Points on a hilly landscape, in no order, each with its height.
From any point a ball rolls to the lowest of the 3 points nearest to it. It stops when none of these is lower. Distance is the straight distance between rows; heights are no part of it.
z71: [ 15  -2 -26  -9 -55  -2  22 -11 -15   2 -18  27 -17   0 -12  22  -4  28
  18  -4   4  11  -7  -3  -2 -40 -18 -20   1]  (h 305)
z165: [  3  -8   1  -2 -18  -9 -20  -9  12   6  -1  29 -15  33 -15  10 -20  -5
  -7 -29  -1  22 -22 -16  18   1   8  -6   0]  (h 516)
z538: [ 11  12   8 -21  22 -21 -62 -27  29  -1  -1  11 -13   6  -7   8  -6 -35
  -3 -16  19  29   7 -16  31 -20  -8  -5   7]  (h 265)
z548: [  6  -3 -25 -17 -49 -12  10   1 -21  -3 -33  26 -13 -36  11  18  -6  33
  17  -2  -1  31  14  14 -23 -37 -15 -17   0]  (h 182)
z14: [ -6  -4   1  25  -7  15  16  -4   5  -1   6   9 -14  17  -8  11 -16   0
   5 -15 -12 -14 -11  -5  -8  11  14  -5   2]  (h 191)
z326: [ 16 -12  -3  -9 -52  -2   6  -9  -4  18  -2  34 -17  29 -15  19 -13   7
 -13 -37   3  25 -21  -3   7 -23 -12 -22   1]  (h 141)
z287: [  2  -2  -5  -9 -12 -15 -33 -20  10  -1  -7  29 -11  24 -19   9 -23  -4
  -5 -28   1  27  -8 -20  18   0   3  -7   9]  (h 342)
z641: [  3   8  -6  11  -2  -1  14  12  -4  -7 -12  -2   7 -10  -1 -15  -6   9
   7  -6 -20  -3  18  17  -6  -2  -5   4  -1]  (h 505)
z864: [ -9   9   0  -6  19 -10 -12   3   8   2 -15 -10   4  -8  10 -12   6   4
   6  -3 -14  -1  14  19  -1   3   0   5  -2]  (h 695)
z144: [ -6   0  22 -20  55 -22 -22  19  16 -19   0 -17  19   4   3 -14  36 -39
 -21   4  18 -15  12  -2  15  25   9  26  -8]  (h 101)
z312: [-10   3  41  12  28  14   4   4   8  16  25 -22   8  10   8   2  23 -15
 -12   9   9 -22 -23 -10  13   5  14   0  -2]  (h 365)
z419: [ -4   9  41  -1  52  -8 -29   2  28  -4  16 -20  -3  22  -6   2  20 -47
 -38  -5  10   8  -1 -23  29  22  11  14  13]  (h 378)
z166: [ -3   0   1  24  -2  12  20   3   2   0  -1   0 -10   5  -7  -2 -13   8
   2  -8 -17 -12   4  -3 -10   2   8   0   3]  (h 136)
z674: [  0  -9 -11  22 -31  27  56  24 -17  -2   6  -4   3  -1   6 -10 -10  21
   5  11 -10 -16  -7   8 -27   2  -8   4  -6]  (h 477)
z905: [-14  -8  -6  -5  36  -7  -5   9  -5  -4   1 -36  22 -16  13  -6  28  13
   1  42  -7 -27   9   1 -15  18  10  23   2]  (h 158)
z295: [-19 -15 -12  -2  41   6  10  21 -23 -10   3 -48  28 -34  12 -10  30  22
   5  53  -8 -17  18  11 -38  23  11   9   7]  (h 448)
z106: [-12  -7  10  34   5  20  19   4   3  11  14   3  -1   9   0   3  -7   3
   5   5 -18 -29 -17   3 -10   9  11  -2  -2]  (h 224)
z771: [ -4  10   8   3  12  -4 -25 -21  12   0  -1  11 -13  12 -14   5 -13 -15
   4  -9   0   5  -4 -11  27   2   4  -5   6]  (h 152)
z601: [-11  10  22  18  15   6   2  -4  11   9   5  -4  -2  -2   4  -3  -1   2
   8   3 -13 -24  -8   0   8   0  15  -2   4]  (h 296)
z154: [  1  -8 -25  28 -40  32  71  23 -27   3   3  -9   2 -11  20 -15 -10  30
   5  25  -4 -21 -19  13 -36   0 -15  -2 -13]  (h 471)
z498: [ -4  -3 -11   0  16  -3  13   8 -11   4  -2 -16  22  -9   4 -17   7  22
   9  14 -23 -24  18  23 -12  13   2   7  -6]  (h 801)
z455: [  0   9  34   0  28   3 -15  -7  14   3  20 -19  -5  11  -4   9  15 -34
 -10  -6  12  -7  -4 -20  35  11   9   2  11]  (h 468)
z989: [  2  -8 -24  19 -25  16  54  28 -23  -7   6  -9  22 -10   2 -19  -7  31
  10  24 -13 -24   4  20 -33  14  -9   6 -14]  (h 461)
z25: [  0  14  15  -9  25  -9 -26 -13  21   0   0  -3  -6  -8   7  -2   4 -14
  -1   2   0  12   0  -2  22  -3   0  -3   3]  (h 332)
z75: [ -2  11  30 -15  41 -17 -28  13  20  -7  -1 -17  -1  -1   9  -7  26 -41
 -24   3  14   7   5  -7  21  17   8  18   3]  (h 258)
z786: [ -8  -9 -16  27   7  23  52  16 -21   0  15 -12  32  -3  -4 -19  -3  30
  -2  27 -13 -40 -10  20 -39  25 -13  10 -11]  (h 451)
z338: [ -3   5  29   4 -27  -2 -34 -20  22  19  20  31 -12  40 -16  10 -37 -27
 -14 -37  27  33 -38 -20  28 -14  18 -15  10]  (h 662)
z853: [-12   6 -11 -25  33 -18 -20   4  -3  -1  -7 -23  10 -12  18  -7  26   8
   9  22 -10  -8  29  20 -12  12  -1  13   2]  (h 543)
z581: [ -9 -16  25  11  28  14  16   9   1  21  21 -32  31   2   5  -9  30   3
 -12  31   6 -39 -26   1  -3  16  18  14 -20]  (h 214)
z11: [  5   0  25   3 -36 -15 -45 -15  18  13   9  42 -12  34 -14  13 -36 -10
 -20 -47  19  51 -32 -26  25 -20   7 -13   8]  (h 67)
z150: [ -3  -4 -20  25 -48  29  61  14 -21   2  -2  -3 -13 -13  17  -2  -7  27
  15  12  -3 -17 -12   9 -24 -15 -15  -6  -9]  (h 379)
z634: [-15 -18 -11  22  28  25  46  -3 -22   9  25 -30  42 -13  -9  -9  14  31
  -9  51 -16 -43 -19  19 -46  31  -1   7  -6]  (h 614)
z673: [ -5  -8  34   5  34   4  -1   6   2   7  15 -24  17   0   9  -7  29  -6
 -12  19   2 -33 -18   0  10  14  19  14 -11]  (h 294)
z479: [  6   1 -39 -27 -35 -15  13  20 -27 -17 -35   8   7 -34  21  -7  -4  26
  30   8   4  12  26  21 -20  -7  -7   3 -16]  (h 290)
z525: [ 12 -13 -12   2 -40  15  24  -8 -12   4   0  18 -22  26 -15  15  -7   7
   0 -22   0   4 -12  -9   0  -4  -3  -6   6]  (h 282)
z298: [ 18  -3 -12 -13 -22 -14 -23 -10  -4  -7 -11  39  -9  22 -21  16 -14  -1
 -10 -32  -2  40   3 -22  17  -8 -11 -10   2]  (h 126)
z958: [  7  16   1  -6  21 -11 -33 -12   7  -2 -18   4  -4 -13   3  -5  -6 -12
   0 -16 -10  24  21  15   2 -12  -7   0  -1]  (h 491)
z227: [  6  -7 -14   0 -21   0   2 -10  -9  -3  -7  22 -19  18 -13  14 -17   4
   3 -28  -7  17   0 -12   8  -1   5 -14   5]  (h 366)
z922: [  3  15  11 -21  28 -20 -39  -2  23  -3  -6  -7 -13 -19  23  -6  13 -26
  -6  -5   7  22  12   6  16   3  -1   8   0]  (h 337)
z576: [-17   4   1 -28  59 -18 -23  13   0 -32   0 -26  16  -9   9  -6  35 -21
  -8  34  20 -16  24   6  -5  23  21  30  -4]  (h 442)
z148: [-16  -5  10  37   8  23  32   7   3  12  19  -5   7   0   5  -9  -2  15
  -3   9 -17 -37 -20  11 -25   9  10   2  -9]  (h 223)
z575: [  6  -2  -7  12 -26   9  28  11 -13  -6 -11  -1 -10  -8   0   0 -10  10
   2  -7  -9   4  11   2  -9  -6  -2   0  -2]  (h 371)
z201: [ 20   4 -13 -22 -25 -15 -33  -3 -11 -28 -18  34  -3  -3  -9  20  -5  -4
  -5 -27  11  47  21 -14   3 -29 -19 -10   6]  (h 370)
z710: [ -1  -4 -21  -8  22   3  19  18 -26 -15   2 -32  24 -37   1 -12  12  27
  35  32 -18 -16  46  31 -31   9  -5   6   8]  (h 423)
z142: [-10 -10  10  30  18  19  25   6  -4  16  19 -20  23  -1  -6 -12   8  21
  -4  28 -12 -47 -31  15 -23  14  13   9 -10]  (h 127)
z804: [  1  -9 -15  18 -37  21  49  -2  -8   0   5  14 -23  17  -7  10 -11  11
   2  -8   0  -1  -3  -7  -9  -6  -2  -4   4]  (h 318)
z289: [  3  -4 -24   4 -52   6  36   7 -16  -2 -23  10 -18 -25  10   1  -6  28
  16   3  -4   8   6  11 -13 -27 -14 -11  -2]  (h 256)
z872: [ -9  13  14 -29  41 -23 -33   9  15 -12  -8 -14   8  -2  24 -14  30 -34
 -12  11  20  -1  13   5  12  13   5  23 -12]  (h 244)
z301: [  2   6 -28 -23  -3  -8  -1   8 -26 -18 -16  -9  17 -27   7 -10  -4  12
  32  12  -4  -1  46  26 -17   6 -10   4  -7]  (h 215)
z977: [  3   0 -25 -10 -12  -1  19  16 -25 -15 -14  -4  18 -18   6 -22  -3  20
  24   8  -8 -13  29  23 -14   6  -3   7  -6]  (h 314)
z43: [ -4   0  10   7  -5   5  -9 -20  17  13  18   9 -12  31 -14   9 -16 -16
   8 -11   4 -18 -25 -14  19  11  19  -9  -1]  (h 401)
z353: [  2  -8 -38  11 -58   3  36   0 -21   4 -32  17 -18 -29   2  -1 -20  53
  23   9 -13   8   9  24 -35 -44 -28 -22   9]  (h 211)
z714: [-15 -17 -13  12  33  11  21   8 -13   6   7 -32  31 -22   0 -10  21  29
   2  50 -19 -34   2   7 -28  25  -1   8  -2]  (h 566)
z785: [  7   7  -8   1  -6  -7 -17 -12   0 -14 -12  16  -8   5  -8   6 -20  -6
  -1 -24  -9  24  11 -13   9  -6   1  -6   5]  (h 510)
z829: [ -9   0  37   1  29   7 -18  -9  22  23  36 -21  -2  49 -16  12  14 -38
 -29 -13  12 -10 -18 -28  34  29  16   1  19]  (h 515)
z292: [ -7 -10  43  18  31  28   7   3   9  20  42 -29  11  25  -7   6  27 -26
 -29   3   7 -26 -21 -21   4  19  25   3   4]  (h 412)
z313: [  6  16  23 -30  38 -20 -44  -3  32 -12   9  -5 -12  -3   7  -2  16 -59
 -22 -10  26  28  14 -20  33   6  -7   5   1]  (h 331)
z28: [  4   6  31  -5   2   3 -23 -19  25  31  35  -5   3  47 -21   3  -5 -40
 -11 -29  22   0 -27 -13  45  13  16  -8  11]  (h 450)
z149: [  8  17  13 -23  30 -25 -53 -15  30  -3   3  -3 -15 -14  13   8   8 -42
 -11  -9  20  30  11 -12  25  -5  -7   4   3]  (h 297)
z866: [ -7   5  24  17  13  22   3 -15  10  18  32 -11   2  23 -11  10   0 -17
   4  -3   1 -29 -23  -8  12   7  19 -10  -2]  (h 396)
z511: [  7 -10 -37  18 -53  19  41  -8 -21   1  -9  21 -26 -13  -2   9 -21  41
  24  10 -10  -8 -14  11 -27 -44 -22 -20   0]  (h 273)
z603: [ 18  -5  -3 -19 -13 -23 -51 -13  13  -8 -11  37  -4  18 -14   9 -19 -13
 -13 -35  10  43   1 -25  14 -12 -13  -3   6]  (h 217)
z869: [-12   0  50  10  57   2 -17   6  17   3  18 -26   3  23  -5   1  19 -30
 -39   1  10  -9  -7 -21  17  27  17  18  12]  (h 472)
z393: [ 19   2  -8 -22  13 -21 -74 -30  26 -10  -5  36  -1   8  -9   8  -9 -27
  -3 -26  18  43  17 -17  17 -18 -16  -6   6]  (h 242)
z412: [ -4  13  30  -2  27   0 -13   0  16   6   3 -15  -6  -4  12   1  11 -20
  -6  13   6  -6  -7  -8  25   6   6   0   3]  (h 435)
z561: [  3   5  18  -8   0   0 -31 -24  19  11  15   9  -7  28 -16   7 -14 -23
   2 -13  12  -2 -17 -15  39   9   7 -11   1]  (h 327)
z923: [  2 -11 -28  15 -56  23  50  -4 -16   6  -2  10 -22   1   0  15 -10  28
  14   6   2 -13 -11   5 -20 -32 -12 -12   6]  (h 344)
z99: [  7  11 -11  -9 -12 -12  -9   1 -10 -18 -23  12  -2 -17  -5  -1 -11  -2
   3 -16  -6  24  27   9  -3 -15  -4  -3  -4]  (h 513)
z521: [  1 -13 -36   2 -50   1  46   6 -18   3 -30   7 -10 -32  21  -8 -12  49
  26  17  -7   0  -2  20 -26 -15 -19  -6 -10]  (h 264)
z398: [  7 -16  11  -3 -50  -1 -16  -7  10  24  11  31 -18  34 -12  18 -25  -1
 -23 -42   8  50 -35 -16  14 -19  -1 -20   6]  (h 488)
z387: [ 16   7 -21 -23 -39 -14 -12  -3 -16 -22 -26  33 -14 -24  -3  24  -4  10
   6 -14  13  45  16  -9  -3 -34 -15 -14  -3]  (h 308)
z532: [ -2  -8 -21   9   9  11  33  15 -23  -9   9 -16  32 -15  -2 -15   6  26
  10  32 -19 -32  16  16 -28  20  -8   6   0]  (h 608)
z328: [ 10  15 -10 -15  10 -11 -44 -11   3 -15 -17  19  -3 -10  -6   6 -11 -14
  -2 -26   0  42  31   4  -1 -19  -8  -4   5]  (h 575)
z161: [  5  13  27 -13  29  -7 -30 -15  23   4   7 -10 -13   7  -3   6   8 -41
  -8  -4  16   8  -2 -15  39   4   0   0  10]  (h 522)
z607: [  9   5  15 -15   1 -11 -52 -33  22  14   9  22  -2  28 -20   3 -17 -26
  -5 -24  20  18 -17 -23  41  -6  -3  -7  -1]  (h 432)
z97: [ -6   9   0 -20  36 -23 -24   7  13  -4 -11 -24   6 -10  22 -10  29 -12
  -3  14   7  -7   6  11   4  16   7  13  -3]  (h 377)
z363: [  7  -5 -17  13 -40  16  51  17 -17  -6  -8   0 -12 -15   7   0 -11  22
  11   2   0  -6   0   5 -17 -13  -5  -1  -8]  (h 306)
z127: [-10   5  -7 -12  28 -16  -9   8   2   3  -2 -18  15 -10  16 -10  21   4
   8  20 -10 -19  10  12  -4  14   2  13   3]  (h 527)
z309: [-11  -8   0  26  17   9  33   5  -5  12  12  -8  17  -4   3 -18  -1  24
   1  15 -19 -32 -11  12 -23  14   2   8  -7]  (h 292)
z875: [  1   5   4  14   1   1   0  -5   4  -2 -13   6 -10  -1  -2  -5 -10   0
   3 -12 -17   2   5   4   1  -3   3   1   7]  (h 291)
z350: [  8  13 -15 -15 -34 -18  -1  10 -20 -22 -38  19 -10 -33  13   6  -2  16
  15  -8   8  34  18   5 -10 -23 -10  -4  -5]  (h 303)
z391: [  0  -8 -35   4 -37   5  49  27 -24  -8  -9  -5  11 -27  15 -17 -12  32
  23  22  -2 -21   5  14 -26   4 -11   6 -16]  (h 345)

Call two points neighbours if one is among the 3 nearest of the other. Go from one point of each pair to the other, from neighbour to neighbour, staying as low as possible. Name the highest point that can't be avoided.
z142, z548 -> z575
z326, z11 -> z398
z144, z771 -> z922
z905, z771 -> z295
z353, z301 -> z350
z166, z142 -> z106
z144, z298 -> z313
z548, z353 -> z289

Where does a ball stop that starts at each point below?
z607 -> z298
z149 -> z298
z455 -> z144
z532 -> z142
